Points on a hilly landscape, in no order, each with its height.
From any point a climber steps to the highest of the 2 points nearest to it. It stops when none of these is higher. Distance is the straight distance between rows; heights are no part of it.
lifo: [ 12  36  -1 -26 -19   9  75  -1  37  43 -22   1  23 -31  32  27  -9  -1
  -7  13  41 -23  52  -8 -49  26  28  26  14   4  -9 -18  25  34  16  30
   7 -24  17 -25  43 -49 -41  34  -6 -29 -16  21  24 -13  13 -19]  h=3.32
dute: [ -2   8  -2 -13  26 -23 -26 -29  -9   3  12   7   7   7 -18  38   2 -27
  67  28  11  51  42 -78  14  48 -25  -5  16 -13  16  -3 -30 -11  74  48
 -23 -37  26  64  24  31 -28  19 -44  41  -6 -64 -55  33  41  -4]  h=1.75
sisu: [-11   7  -1 -23 -10 -11   7 -24 -21  40  31  11 -14  21  43 -23 -25 -15
 -10  61 -11 -72 -31  57  13  -6 -26 -24 -66   0 -48   4  39 -20  14 -17
  10 -11  15  -5 -42 -26  43 -38 -22  22  11   7  62  16  33  46]  h=3.33
saso: [ 17 -23  23 -74  32 -66  55  16 -42  27  22  -8 -13  27  42  34 -36 -22
   0   2 -17 -62 -26 -10  58 -22 -21  16   4 -10   3   4  29 -50   9  15
 -24 -11 -25 -33  18  26  39 -20  31 -14 -30 -20  14 -58  -5  56]  h=3.96
kunut: [ 27  21  -3  51  29 -42 -35 -58 -44  -8 -31  20 -55 -25 -28  -4  20   0
 -26 -19 -13  23 -10 -42 -16   1 -37  17  -9  -1   4 -29 -28 -45 -39  61
  37  -7 -38   9 -38  31  55 -17 -16  25  24 -14 -35  44 -62  50]  h=2.27
zamer: [ 13  45  27   7  31 -37  -9 -67 -46  -9 -21  13 -71  -9 -20  17   5 -30
  25  -4   4  32  29 -53 -11  -8 -44  21   8   0  -3 -21  -7 -45 -20  82
  -9  -5 -45  41 -27  57  47   9 -11  37  10 -39 -27  17 -69  76]  h=2.39
sof: [ 29  11  -1 -19 -22   3  10  36  28  10  28 -29  11  -3 -59  15   2   9
  20 -29 -58  25  -5 -10 -11 -41   0 -44  61 -32 -14  24  60  -5 -38  50
  45  18 -19 -50  20  45 -23  16  49 -66 -21  12 -21 -55 -10  41]  h=1.73
Poka: [  3 -13 -48  40   9 -39 -58   5  11   4 -11  -6   0  17 -21  21 -27  21
  65 -36  -2 -10 -43 -43  95  -7  -7 -18 -14 -34  26  43 -22 -79  21 -33
 -23   8   2 -10   3  38  36  55   6 -13  33 -70 -11 -15   2   7]  h=6.35
dotiv: [ 24  20  -4   0  12  56  21  92  39  27   9 -38   5 -24 -12   5 -52  25
 -15   8  22  32  33 -35  22 -42  46  38  -8 -16 -39 -34  41  26  13  -7
  12  -7 -44 -26   9 -27   8  -2  -8 -12 -36  -6   5 -42 -30 -47]  h=3.47
nugo: [-23  21 -12  32 -20  26 -50 -50  19 -51 -41  45  63  54   5 -14  25 -17
 -12 -63   9  16   2  22 -48   0  -6   1  23  30  26 -21 -45 -54 -41 -15
 -59   1 -16 -22 -10 -14 -58  10  46  -4  66   6 -20  48 -17  21]  h=3.48
fir: [ -1 -37 -84  53 -21  -1 -28  55  37  -6  -5 -12  10  21 -36   9 -30  36
  59 -22  -6  32   7 -17  53 -43  38  -6 -16  -5  13  16  -3 -42   8 -38
 -10  18 -11 -35   4  10  -1  76 -22 -17  15 -15 -11 -15 -16 -58]  h=1.07
ziz: [-18 -17  34 -15  16  -1  13  33 -21  10   9 -30   4 -10  45  -5  17  -4
 -22  23  14 -72   6   9 -19   7  -5  38 -36  16  -8  -5  18  15  35  -4
   7  16  11  11 -12 -34  50 -51 -10  48 -27   2  19   3  10  22]  h=5.06
sugak: [ 38   7  22 -11  -8  13   4  15   2 -18  30   0  -6 -18 -23  -7  13  -5
  -7  -8 -62   2 -25   4 -20 -42   4 -54  66 -27   5   6  46 -22 -43  34
  32  32   4 -55   1  22 -10 -24  64 -30 -10  34  27   8   2  17]  h=2.00
fef: [ 16 -37 -48  48 -53 -28 -22  26   0 -34 -15  20  -6 -44 -30 -26 -17  35
  -5  20  -4  43 -19  51  27  50  -4 -10   3 -29  20  -6  31 -10 -30 -46
  48  30 -31   5   8   4  14  -9 -29 -44  13   1 -32 -18  10 -44]  h=2.03
Verup: [ 12  34 -14 -15  33 -53  12 -55 -52  -6  -6  11 -75  27  -6  13  30 -15
  62 -24  17  48  48 -32  13  -4 -40   7 -14  -3  16  11   5 -36 -49  58
 -35 -31 -42  30  -6  54  42  20 -32  10 -42 -25  -7   8 -50  59]  h=2.59
Salo: [ -3 -28  12 -70  -6 -36  20   8  -3  24  29  -9 -42  13  -8 -26  24   3
   2 -12 -45   0   4 -34  37   1  13  17  44 -10  14  66  22  20 -39  -8
  13 -24   3  20  18  34 -28 -19  42 -35 -17  12 -16 -37  -8 -14]  h=4.96
Topod: [ -2 -11  25 -14   1   6 -20 -83 -22 -33  26   9   5   8  24 -32  21 -11
 -25  36  29 -22 -17  75 -12  25  -6 -10 -26  39 -23  11 -37  61 -61 -18
   2  12  59  55 -24  20 -21 -12   8 -26   2 -12  13   8  48  -2]  h=4.99
teti: [ 26  -9   0   9   0  33   6  93  26 -14  25 -46   1 -25 -46  11 -22  15
 -10  -8 -10  26  -1 -45  49 -33  -2  39  25 -30 -28 -17  35  22 -24   3
  56  -6 -37 -25  23  -9   1  -6  21 -25  -6  -1  -5 -66 -36 -26]  h=4.02
pab: [ 23   0  -6 -12 -27 -15  34  -5   6  21   2   3  38 -31 -16 -13 -13  21
  20   6 -36  39  13  28 -31  34  15 -10  31 -24  -7 -14  54  10 -13   3
  40   6 -15 -33  28  -3 -19  30 -23 -67  -7  27  -1 -41  40 -26]  h=2.26
Veb: [ -2  14   2 -19 -17  34  55  17  28  35  12 -13 -32  -3   9 -10  -2  -6
 -14   8  16 -19  26   1 -47 -34  29   8   6  -8 -32   8  11  51   4   0
 -10 -19  20  -7  30 -36 -29  -9  14  -7 -28  26  29 -16   2 -19]  h=3.85
Suseb: [ 13  16   7  12  -9  31 -33  48  -6 -51   2   5  12 -24  27 -18 -50 -18
  -6  47 -10  33 -35  49  31  11  30 -38  32  -8   2 -20  46  -4  -1 -74
  31  36 -26 -21 -31 -56 -13 -13   8 -19  14  30  29 -16   3 -19]  h=0.84
tenu: [-15  21   7  25   9  35  11   5  31 -19   6  21  29  -8  60  15 -26 -48
   5  36  15 -35  11  25 -37  -4  56 -34  26 -17   0   3   4 -23  14 -49
 -37  34  19 -30  12 -35 -51  11  54   3  19  22  41  14  -8  -7]  h=0.35
remo: [ 44   3 -20  48  10 -20 -11  27 -43 -15 -30 -27 -46 -26  -8   4   4  -3
 -44 -32  -4  -6 -69 -11  37 -29 -13  34  -7 -19  -8   1 -13 -42 -24 -20
  48  10 -45 -21  19  11  40 -31   6  -1  17 -25 -28  -9 -37 -15]  h=5.04
bagik: [-10 -16 -69  57 -14 -22 -39   9  22   8 -14  -6   4   3 -59  31 -14  44
  52 -36  18  50  25 -19  -2 -14   2  -4 -54   7   9   4 -28 -45  44   2
 -12  -3  -9   0  16   5   3  44 -32   3  10 -31 -10  26   1 -38]  h=1.30
Ludel: [  9  40  37 -26  -1  41 -25  37 -31 -42  -7  16  30 -17  53 -25 -60 -23
 -36  61 -21   3 -51  41  13  -5   3 -52  31   9 -32 -29  45   4  10 -42
  17  15 -28 -27 -32 -78  10 -23  11  -1  28  43  45  -1   3  15]  h=0.63
Digog: [ 11 -22  -2  37   9  22 -44  53  10 -45 -31 -31  12 -68 -24  29 -18  30
   3  24  17  25  20   3   2  14   9  13 -15   5   1 -40   1 -15  62   4
  31  13 -30   4  14 -27  17 -28 -13  34 -19 -15 -13   8 -12 -59]  h=2.91
Val: [  7  36   9  12  10  76   5  66  26   3 -14  -3  34 -43  25  18 -49  13
 -19  30  32  38  39  -1 -15  -4  59  30  -2   7 -13 -37  35  50  23 -25
   6   5 -34 -13  23 -50 -23  -4   6   4 -21  30  10  -3 -30 -44]  h=2.92
buzot: [-11  24  48 -13   7 -18  -4 -57 -17  16  25  36  -8  -5  16 -14  14   1
 -36  29  -8 -48 -27  43   9  62 -43 -25 -26  -5  19 -15   9  15  10  34
   2  -2  50  11 -49  28  35 -28   0  45  10 -31   5  23  68  57]  h=3.49
vof: [ -4  -9 -19 -72  14 -46  76   5 -19  35  22 -27 -62  54   9  -6  22  -2
  49 -14  12  -2  24  -2  35 -27 -17  -7  -7 -10  30  21   9   7 -27  19
 -53 -49 -11  -9   4  17  15 -25 -18 -26 -72   4  -8 -37  13  37]  h=2.95
rodol: [ -5  23  29 -38   8 -48  -9 -14 -16  -1  14   6  -8 -12   1  24   6 -15
  48  45   9   3  19 -33  44  48 -26  -9   8 -15  23   6  -2 -11  70  60
 -33 -28  15  29  26  37   9   9 -11  34 -26 -82 -42 -15  63  32]  h=1.95
vuli: [-20 -27  10 -50 -10 -16  38  11  10   6  20 -20 -19   3   9 -11  40   3
 -11 -25 -24  26  40 -25  -2  12  12  33  33   3  -2  38  -1  54 -21  -5
  27 -24   0  43  23  13 -55 -13   1 -22 -13  31 -17  -3  -1 -23]  h=5.39
reru: [ 24  -2  10 -31  18 -49  60  -2  -6  10   2  -6  21 -36 -11  33   7  10
   5 -16 -18  23  30  -3 -25  34   6  20  12  13 -13 -21  28  13  11  54
  22   8 -24 -34  24   7 -17  43 -29 -35 -26   5  -7 -55  36  -5]  h=2.61
Naza: [  1  12  12 -28  -1  21  54  14  31  31 -51 -30  45 -44  13  42 -19  19
   1  18  25  20  54  20 -24  47  24  41 -23  35   3 -37  30  31  47  20
  36 -12  -6  -6  18 -27 -10  19 -54  -8 -33  -8  -1   0  28 -36]  h=2.82
gezo: [ 13 -17  24 -11  26 -40  -9  51 -10 -26  -5 -14   4 -49  14  34   3  11
 -20 -15 -15 -18   0 -24  15  17  -5  21   8   1  -5 -15  20 -26  27  16
  21  15 -31 -22   6   2  15 -15  33  10 -24 -30 -23 -32   0  -6]  h=3.31
Pefun: [ 13   9 -15  41 -20  35  20  19  56  -5  -9  14  35 -29  42  14 -20 -33
  10  35  47  -6  64  -6 -46  22  54 -21  38 -21  12 -11   9   3  14 -19
 -29  11  16 -18  42 -38 -60  34  43 -18  22  47  20  -1 -35 -20]  h=0.65
bivil: [ -5 -30 -56  33 -14   7 -44  31   7 -27 -10 -24  35  45   0  -1 -10  19
  33 -36 -16  19 -20 -23  70 -64  16 -26  38 -16  20  28   3 -72 -14 -52
  -6  27  21 -60 -13  29 -25  80   6   0  33   6   6 -24  -7 -43]  h=0.87
kul: [-55   0  14  37  20   3 -55   3  -1 -31 -30  -6  44  15  23  -6  33   3
  10 -20 -11  -2 -28 -35  27 -15 -15 -16  28   7  22  -2 -36 -60  34 -15
 -17  52  -9 -29 -22   5   0  10  40  47  49  -9  -2  14   0 -18]  h=4.98
sali: [ -9  15 -12  30   4   4 -25 -70   0 -23 -17  47  35  40 -13  -9  23 -12
 -26 -66  -9  13  -2  -2 -63   4 -18   9  -5  24   6   1 -57 -25 -24  10
 -37 -17   3  15 -21   5 -32   4   7  -4  35  22  -8  48 -35  13]  h=3.13
popof: [ 10 -37 -35  20  25 -14 -21  40  12  -8  10 -24   6 -12  -4  37  30  -3
  14 -42 -38  32  32 -50  28 -16  18   7  35  -5  -8  16 -16 -18 -15  -3
  14  14 -30 -18  14  24 -48  36  21  -9   5   6 -36 -16 -40 -38]  h=5.03
dipe: [-15  -9  -9 -65 -11 -37  64  -9   0  46  12 -26 -47  30 -11 -24  18  -8
  23  11  16 -12  11  20  24 -12   0   8 -20   5  16  24  23  25 -12  -9
 -16 -35  13   6 -12 -12   3 -12 -31 -49 -44  -6  18 -37  46  13]  h=3.14
nin: [ 18  23  23  25  27   0 -34 -83 -32  18 -10  33 -35  -6 -11 -28  23  -3
 -28 -17  -2   5 -15 -30 -22  41 -50   8 -16   1  13 -12 -33 -14 -29  75
  10 -16  14  36 -60  30  70 -29 -38  50  19  -6 -32  42 -36  59]  h=2.51
simek: [-35  22  20  -6  35  10  10 -24  -9  25  45  19  16  44  39   4  47 -32
   9 -13   2 -71  -2 -34 -31  17 -17  25 -26  14   8  27 -33 -22  58  42
 -52  -2  22  47   8  19  37 -17   1  75  -8  -4 -23  29  -5  53]  h=5.70
Nakim: [ 22   3  12  20  13   8 -52 -96 -20  -5  28  58  -6  34 -10 -59   8 -17
 -26  -6 -38 -50 -39  14  -4 -19 -37 -12 -31  18 -16  13 -55  18 -73 -22
 -30  13  32  21 -49  31  49 -11   4  -7  30  12  33  62  16  39]  h=2.71
beged: [  3  21   5  21   1  39 -10 -27   6 -46 -26  42  20 -36  21  -1  -5  -3
 -37  24  20   0  -3 102 -71  50  -3 -24 -12  20 -13 -50   0  47 -23   3
   4 -12  28 -17 -21 -47  -4 -27 -32   5   3  22  14 -22   3 -11]  h=3.46
Kaner: [ 33  13 -50  18 -18   8   7  47  41  14  32 -28 -17  -6 -34  24 -12 -10
  49 -13 -34  11  13  -3 -19 -55  29 -61  38 -42 -26  24  49 -26 -16  31
   4   2  -1 -61  41  15 -31  46  31 -38 -22  13  -4 -25 -15  21]  h=1.51
kas: [  1  63  25  -6  -5  57   0  43   2  -7  10  20  50 -13  62  -7 -44 -45
 -19  41  -2  -3 -23  20 -44 -17  41 -34  34  -9 -23 -26  50  13  21 -33
 -11  22 -12 -43  21 -70 -26  -9  30  -4 -11  43  51   4 -18   7]  h=0.39
Fab: [-17   3  25  18  11  85  12  37  25 -21 -26   4  30 -31  25  33 -31  -5
 -19  20  53  -2  39  16 -38   4  50  28 -17  43  -7 -19 -21  36  46 -48
 -22  19 -10  23   8 -45 -23  -9   6  35  -5  28  20  17 -43 -38]  h=3.57
sil: [  2 -27  -3 -41 -48 -24  48 -18   2  25 -12  -4   6 -19 -49 -51 -11  41
   3  20 -32  27 -20  36   3  41  -5   2  29 -21   3   6  44  34 -35  -5
  59  -2 -13   7  17   2  12  27 -32 -84  -7  32  -5 -52  36 -30]  h=1.99
rital: [-11  28  39  17  29  47 -26 -55 -18   5  36  48  45  14 -10 -34  22 -17
 -17  11 -15 -46 -39 -10 -38  61 -47  -9   2 -17  -6 -12 -46  -2  42  83
 -44 -23   9  20 -36  20  42 -19  -8  97   5  -8 -63  51   2  47]  h=4.57
radud: [ 11   2  29 -35  20 -20  23  14   7  43 -29 -36  44 -34  18  24 -32  12
  -3  22  19 -25  14  15  -8  16   9  22 -20  21  -2 -40  41  -2  68  22
   4  -6  -1 -13   7 -28  51   9 -32   2 -52 -41  13 -34  44  -7]  h=2.41
ruv: [-20   7  -5  -3  -7  -1   7 -21  -9  13  47   3 -31  12  31 -25 -20 -15
  -2  48  -2 -47 -15  46  -8 -25  10 -12 -47  -5 -43  31  13  -3   9 -47
 -19   7  35  14 -37  -9   6  -7   1  -5   1  -6  59  17  35   7]  h=3.77
zorob: [  0   0 -59 -30  20 -51  44 -36 -17  12   7   9 -80  46 -28   3  41  11
  69 -32   8  43  30 -22  16 -20 -15 -13 -18 -22  27  33  -7  10 -65  23
 -44 -64 -26   5  19  27  12  27 -35 -23 -57   1 -11  -2 -17  26]  h=2.77
dem: [-38  35  55   8  39  25 -19 -42  -5  -3  40  47  58  36  28 -22  26 -29
  -1  -3 -15 -68 -27 -28 -26  30 -19   9  12   0   0  11 -56 -23  46  39
 -56   2   2  21  -8  22  26  -9  41  86   4  -3 -43  41 -12  55]  h=5.12
puvu: [ 17  10  13  -3  13  12  18 -17  -2 -22  28  34   7  -9   7 -20  28 -18
 -17  -6 -47 -29 -14   9 -59 -31  23 -33  41 -12   1   6  -7  -9 -23  -6
 -19  19  22 -37  -5   9 -23 -33  50   2  -6  32  27  14 -10   0]  h=2.34
liv: [-66 -24 -22 -10 -27 -19 -35 -11  13  14 -19   1  27  55  -3   6   1  26
  33 -52  -5  40  37 -38   2   7   7  34 -18  41  13  43 -44  11  -9 -43
 -13  -1   1  40   9  12 -60  37   6  -7  38   1 -19  45  -4 -12]  h=5.14
Netem: [-17  -8  25 -50  15  18  67  37  18  37   9 -37   4  -3  44   1   9 -21
 -19   6  30 -48  36  -7 -31 -31  28  44 -18  28 -20  -6  20  45  30 -12
 -15  -8  16   9   6 -37   2 -29   0  21 -41  10  22  -1   8   8]  h=4.39
tivep: [-36  -1 -16  24 -42   1 -33 -36  29  -4  -9  26  34  42  -7   3  -5  27
  20 -37  51  13  18   2 -27  -1 -11  22 -50  36  -3  30 -50  18  -7 -41
 -53   7  28  35  15  -5 -53  38  12  -5  48  -8   4  44  12 -13]  h=5.75
kori: [-13  -9  17  13  -5  39   0   4 -13  -4   4 -32 -19  -3  36 -15  13  -8
 -24  23  41 -40  -5  43 -25  12 -27  14 -72  29 -24 -11 -14  49  33  -7
   2   1  46  48 -42 -28  43 -38 -52  49  -2  -6  13   4  16  17]  h=4.31
Pama: [ 17 -27 -26 -56   0 -30  17  30  21  23  29 -17 -30  13 -37   4 -10  10
  27 -15 -46 -24 -35 -24  80 -23  14 -12  57 -48   1  58  27 -11 -51  -1
  14 -10   8 -21  28  45 -23  -5  46 -54  -7 -11  -8 -60 -35  10]  h=4.56
fovem: [  9   6  70 -40  20 -53  42 -53 -55  31   8  24 -14  28  33  -5  16  -6
 -48  27 -22 -47 -33  29  10  24 -42   3 -25  12  31 -26  22   9  -9  47
  10 -16  27   1 -37  29  67 -30 -21  23   9 -11  22 -11  63  74]  h=3.18
butip: [  4 -14  29 -49  -5 -32  67 -13 -22  52 -10 -50 -18  19  26 -15  17 -16
 -12  16  19 -28 -17  46   4  -4 -30  16 -37  31  27 -27  27  41  -5  11
  11 -34  21   0 -45 -31  35   4 -49 -26 -15   5  30 -39  60  19]  h=3.41
Fofak: [-34 -12   2  21 -35  45 -10  -6  43  -1 -29   5  37  24 -10  36 -31  25
  11  -2  56  14  44  -6 -13  -6  21  24 -53  39   8   8 -51   7  55 -45
 -36  17  16  40  21  -5 -51  26   6   9  40   1  13  30   3 -43]  h=5.02
pife: [  6  30 -31  20 -47  52   9  54  63  47  17 -28  11  10  -4  23 -52  -6
  60   6 -21  12   5  -6  15 -49  57 -56  49 -60 -19  49  60   5   0  -7
   5 -10  13 -46  42  -6 -42  48  29 -48 -23   5   9 -10 -26   6]  h=1.29
Tul: [ 30  -7 -24  49 -31  -6 -37  54  16 -42 -25 -16   9 -70 -15   7 -41  24
   6  22   4  28 -11  37  38  35   1   1  -1 -13  11 -35  29 -39  22 -29
  49  31 -33 -17  16  -8  19  -8  -9 -18   4 -16 -29 -31  -2 -44]  h=2.37
ros: [-36 -20  34  11  -4  80 -21  35  18 -35 -38 -16  47  19 -19  35 -24  10
 -18   1  53   3  15 -17 -27 -13   9  33 -40  47   5 -27 -60   9  76 -25
 -29  16   5  41  -2 -39 -15 -21 -17  51  16  -4  15  47 -25 -37]  h=4.29
vot: [ -8   9  13  18  -2  20 -29 -50 -11 -36   3  33   2 -11  25 -18   7  -1
 -28  33  14 -26 -13  96 -36  42 -18 -37 -33  18 -23 -18 -30  42 -32 -23
   1   8  45  16 -49 -11   3 -22 -15   3  16  -9  24  -3  30  -2]  h=4.24
zudam: [-10 -16  22 -26 -37  27   2 -66  -3 -27  20  -3 -14  -1   2 -52  -4   7
  -1  56   3 -10 -15  81 -21  -8  25 -22  21  20 -41  27 -11  81 -61 -24
  12  18  37  54  19  10 -45   1  23 -55 -17  28  17   5  20  -6]  h=4.26
gar: [-17 -54 -78  60 -53   8 -18  29   9 -25   2  21   3 -11 -45 -39   9  28
  15  12 -20  72   0  26  -8   7   6 -15  13 -18  21  -1  -4   5 -33 -38
  26  30 -39  17  20   2  -2  40 -33 -33  28  39 -37  13 -10 -57]  h=1.74
Fis: [-19 -36 -33   2 -13  10  82  16  58  36 -19 -24 -27  27 -17  28   3   8
   3 -27  39  30  84 -34  -7 -12  43  17 -23  -9 -18   0 -11  37  10  -6
   3 -34  -4  29  44  -2 -40  18 -36  -5 -12  17 -12  21  -8 -41]  h=4.33
tovo: [ 26 -19  19 -35  14 -38  17  31   4 -18 -17   0  20 -54 -12  70   9   4
   5 -14 -10  11  46 -28  -1  37  -8  28   0  32 -18 -34  26  -7  60  47
   1   7 -32 -16  36  12 -15  28  -9  -4 -49 -40 -29 -53  14  12]  h=2.93
mepob: [ 10 -21 -15  13  18  14   9  56  14 -17 -23 -47   1 -31 -29  52  -2  24
 -26 -31  23  28  36 -22 -24   4   1  23 -19  12 -22 -47  -6  13  37  28
  31  -8 -27  19  12 -13   0 -12 -41  27 -38   2  -4  29 -38 -37]  h=3.45
kipid: [  9 -24 -23  26   6  43  -3  77  26  -3  27 -42   7   3 -34  13   6   1
   3 -24 -28  31   9 -45  51 -54  20  10  55 -26 -14  16  -2   8 -13  -8
  24  11 -16 -24  16   6 -34  23  33 -15   4  19 -21 -40 -54 -62]  h=4.49
Foti: [ 21 -12 -50  34  11 -41 -28  24   3   6 -17 -27 -41  -7 -12  10  -6  -8
   9 -31   8 -11 -51 -33  78 -25  -9  24  -1 -19   7  27 -25 -69  -6 -32
   9   7 -20 -20  16  36  17  22   9 -25  13 -43 -19 -35 -45  -8]  h=5.63
vog: [-50   2  15  22   6  32 -63   3 -21 -63 -49  19  49  46  18 -36  37 -10
 -17 -35  22  16 -22   1  31 -39   0 -13  49  40  16 -23 -33 -32 -11 -45
  -7  58 -13 -21 -28 -12 -25   1  41  48  72   9  21  -1  -3  -9]  h=4.43
Puni: [ 18  -3  59 -84  14 -40  59 -59 -45  32  25  13  -8  27  12 -29  -4  -8
 -38  28 -47 -52 -26  19 -15 -16 -19 -13  12  18   6  -5  32   5 -12  19
  12 -29  13  -7 -25   9  30 -23   3 -12  -5  19  58 -21  50  42]  h=2.94
Lub: [ 30  15   3   7  -4 -72 -13 -70 -52  16 -14  51 -62  -6 -14 -20  12   5
 -35   8 -15  -3 -38   4  19  14 -24   0 -26 -24  37   4  15  -4 -66  21
  23 -13   3   2 -34  40  57 -35 -14   1   4 -17  -2  29  26  33]  h=3.29
Vamen: [-44 -27  44  13  32  30 -36  18 -11 -44 -27 -26  46   0 -11  22  15  -1
 -25  -9  19   5  -1 -35 -31  32 -28  28  17  34   6 -14 -58 -10  47   5
  -1   1   2  60 -10 -43  -7 -42 -11  55  -1  -4 -11  53 -34 -18]  h=3.76
takab: [  1  -3 -24  30 -34  40  -1  29  14 -15  18  10  -7 -19 -25 -26  -6  13
   3  26   1  51  12  38 -25   2  26 -15  26 -12 -11  -9  14  39 -24 -36
  31  18 -21   8  18 -35 -34  -2   0 -26   8  53   0 -10  -6 -50]  h=1.44
Feber: [-12 -18  11 -19 -22  13  25  -9 -16  28   4 -41 -34   9  45 -27  37 -23
 -14  14  41 -37 -18  67   2  -9 -37   5 -78  37 -12 -22   7  71  -9   1
  10 -19  55  24 -61 -23  37 -18 -53  -9   1 -12  19 -11  36  32]  h=3.78
Zenor: [ 13  33  20   7 -34  61 -36  33   1 -33   4   3  -6 -18 -12 -37 -42  -1
  -6  55  10  57 -29  59 -10  -3  39 -45  25   4 -13 -22  30  80 -26 -57
  29  20 -23   6  -2 -63 -27 -10 -10 -42   5  57   7 -22   4   0]  h=1.14
gof: [ 21 -26 -17 -74  14 -50  37   8 -13  28  24  -6 -33  10  -7  15 -33   0
  17  -2 -28 -45 -39  -9  77 -37  -6 -15  20 -36  -5  35  35 -59 -21  -2
 -12 -27   0 -41  15  30   5 -21  34 -46  -8 -20  28 -42 -13  29]  h=4.23
baki: [  7  35 -21  30 -47  80 -11  35  48  18   1  -2  17   5  27   2 -55 -31
  31  51  19  30  23  -7  -5 -24  62 -49  41 -42  11  13  30  19  10 -50
 -14  18   6 -31  43 -19 -62  50  27 -40  -4  49   8   2 -26 -14]  h=1.00
sib: [ 13  14  36 -66  22  -9  47 -38 -20   5  37  33   2  12  12 -21  16 -10
 -24  13 -67 -57 -16   6 -43 -28  13 -19  20   1 -14   6  25   6 -17  23
 -10  -6  34 -31  -3  22 -11 -42  39  -1 -17  34  45   8  14  36]  h=2.67
laro: [  0  10   2  33  29  10 -24 -58 -15 -11   0  34  -7   6  -2 -24  43  -2
 -44 -28 -15 -14  -8   4 -52  20 -26   3 -18  13  -4   0 -58   3 -17  27
  -9  -8   6  18 -48   1  25 -34 -24  28  10  10  -5  33 -27  11]  h=2.81
sas: [-48  13 -28  25 -38  39 -48   2  11 -50 -35  28  44  56  11 -24  36   1
   0 -54  26  30  -4  11  -4 -37   9  17  20  39   4 -20 -45 -30 -36 -37
 -40  26   5 -34  -1 -21 -81  14  40  22  65  10   6  34 -32  -2]  h=3.92
Vevit: [ 33  -2  -5  16  -1 -23 -36 -89 -34  14  -1  62 -64  -2 -24 -56  24 -12
 -42   8 -17 -33 -45  15   2   1 -44 -15 -35 -12  14   7 -11  37 -90   5
   9  -9  39   1 -49  31  70 -36 -34  13  16   0  27  48  21  37]  h=3.02
zur: [-37 -32 -31  -8  -5 -37 -21   3  12  35  -1 -20 -19  37 -12 -10  11  14
  29 -41  -7  26  10 -52  21 -12   8  18 -23  13  27  57 -36  -8 -14 -32
 -13 -11 -13  32  -4  13 -10  29   2 -11  10 -10  -5   9 -19 -30]  h=4.73
posot: [ 24 -27  48 -42  32 -53  22  46 -24  -4  -9 -16  20 -28  20  46 -39 -16
 -38 -20 -18 -47 -49 -20  52  -4 -12  40  21  -9  -3  -1  31 -36  17   0
  23  17 -21 -33  29  14  32 -12  48 -10 -15 -39 -12 -68  -6  23]  h=3.65
Kar: [-18 -29 -24   1 -20  11  57  16  34  11   4   1  10  -3  -6  30  16  -5
  -4 -28  10  24  70 -36 -27  22  35  25  25 -17 -15  14 -23  47  -2  -2
  19 -19   1  20  53   3 -74  12   7 -18   3  46 -13  22 -26 -37]  h=4.82
zop: [ -4   5  22 -47   9 -50  32 -14  -4  33  -8 -23   2   1   4  43  -1  -3
  35  28  19 -14  15   7  35  24 -22  16 -17  19  33 -23  22 -14  67  51
 -20 -15   5  -1   8   3  36   9 -35   8 -49 -62 -18 -40  62  31]  h=2.14
rogep: [ 34  -1  -1  35   6 -20 -17  10 -26 -40 -22  14 -21 -46 -18 -18  19  30
 -51   1  -8  21 -19  24 -24  26 -22 -20   5  -1   3 -24   4  10 -56  10
  43   0 -14  -9 -26 -21  28 -46 -11   5  13  22  -6  -3  -7 -24]  h=4.06
tuzim: [-12  46  32  21  19  21 -19 -60  -6   7  41  49  11 -12 -17 -35  14  -1
  -6  34  -2 -28 -45  31 -21  78 -40 -54  -1 -30   5 -21 -31   9  37  61
 -35 -19  49   5 -40  42  26 -10  -8  71  14 -30 -35  51  51  37]  h=4.01
raz: [-38  12   5  28   9 -12 -72 -12   2   4 -34 -19  21  30  11   7  -6  20
  42 -29   3 -10 -43 -63  88 -14 -18  16  21 -10  28  33 -33 -70  43 -23
  -3  23  11 -11  -6  27  14  34  47  29  52 -51 -17  -6  16 -13]  h=5.64
Vaton: [ 49 -20 -27  26 -24 -49 -26 -36 -30 -10 -27  39 -50 -22 -45 -39  17  21
 -36  11 -31  10 -47   3   3  -3 -16 -17   9 -23  34  14  15  -4 -83  -2
  45  -7 -22  -2 -19  31  32 -26  -3 -30   5   5 -10  22   5 -11]  h=3.58
rumek: [-22  34   6 -21  26   9  -1 -34  -6  40  36  11  14  66  37   7  15  -8
  47 -54  19 -38  11 -25 -16   1 -13   5 -53  14   8  48 -38 -22  50   7
 -87  -2  47  41  19  10  16  25  13  44  29 -17   8  39  25  59]  h=5.10
sefa: [ -1 -28 -34   7  11  -8  44  45  25  27  -3 -41 -48   4 -25  19  22   9
 -15 -33  38  29  47 -14 -14 -36  11  20 -33  -2 -22 -28  -7  23  16  12
   7 -25 -20   9   5 -21   6  -9 -47  11 -34  10 -10  14 -16 -43]  h=3.89
lito: [-25 -15   3  -5   8 -20  -4  -8 -10  17  29 -22 -30  24  17 -17  16 -10
   3  -5   1 -25   0 -12  15 -10   5  15 -35  17  16  54 -17  -6  12 -45
 -22  10  18  34 -21   8   6 -13  19   6   2 -16  22   5  18 -14]  h=4.30
bako: [ -9  -9 -24  28   4 -20 -48 -22   8  -7 -11  -4  13  -7 -37  47   8   8
  48   6  12  44  31 -44 -14  39 -17 -11 -15  -8   3  -9 -44 -26  76  35
  -3 -15  11  35  31  19 -25  16 -45  17  -6 -41 -37  49  10 -23]  h=1.55
Sobo: [ 43  -3  -3  66  10 -10 -41  35 -51 -52 -46 -16 -18 -39  -5   0  15  20
 -58 -20  -5  22 -36  -5   8 -12 -27  -1   7 -11   0 -21 -24 -21 -38   2
  55  10 -40 -12  -5 -20  40 -35   5  26  30  15 -21  19 -39 -20]  h=4.55

Where does a climber stop that starts at each point below?
Pefun | simek
sil | vuli
fir | ziz
Ludel | vuli
radud | ziz
zamer | ziz
Tul | vuli
puvu | simek
laro | Poka

Call two points neighbours if one is among the 2 nearest of the other. Go from one point of each pair to the other, from neighbour to neighbour, staying as high as possible. Name the lowest point that can't be avoided.
tivep, Poka | kunut
ziz, popof | sisu
Topod, Poka | beged
vuli, tivep | mepob
popof, tivep | zur

For each start below, name every point that the climber comes to, in order.
kunut | nin, laro, sali, nugo, sas, vog, kul, raz, Poka
kas | Ludel, Suseb, Zenor, takab, gar, fef, Tul, Digog, mepob, sefa, Fis, Kar, vuli
tenu | Pefun, baki, pife, Kaner, sof, sugak, puvu, sib, Puni, fovem, buzot, tuzim, rital, dem, simek
Nakim | Vevit, Lub, Vaton, rogep, Sobo, remo, Foti, Poka
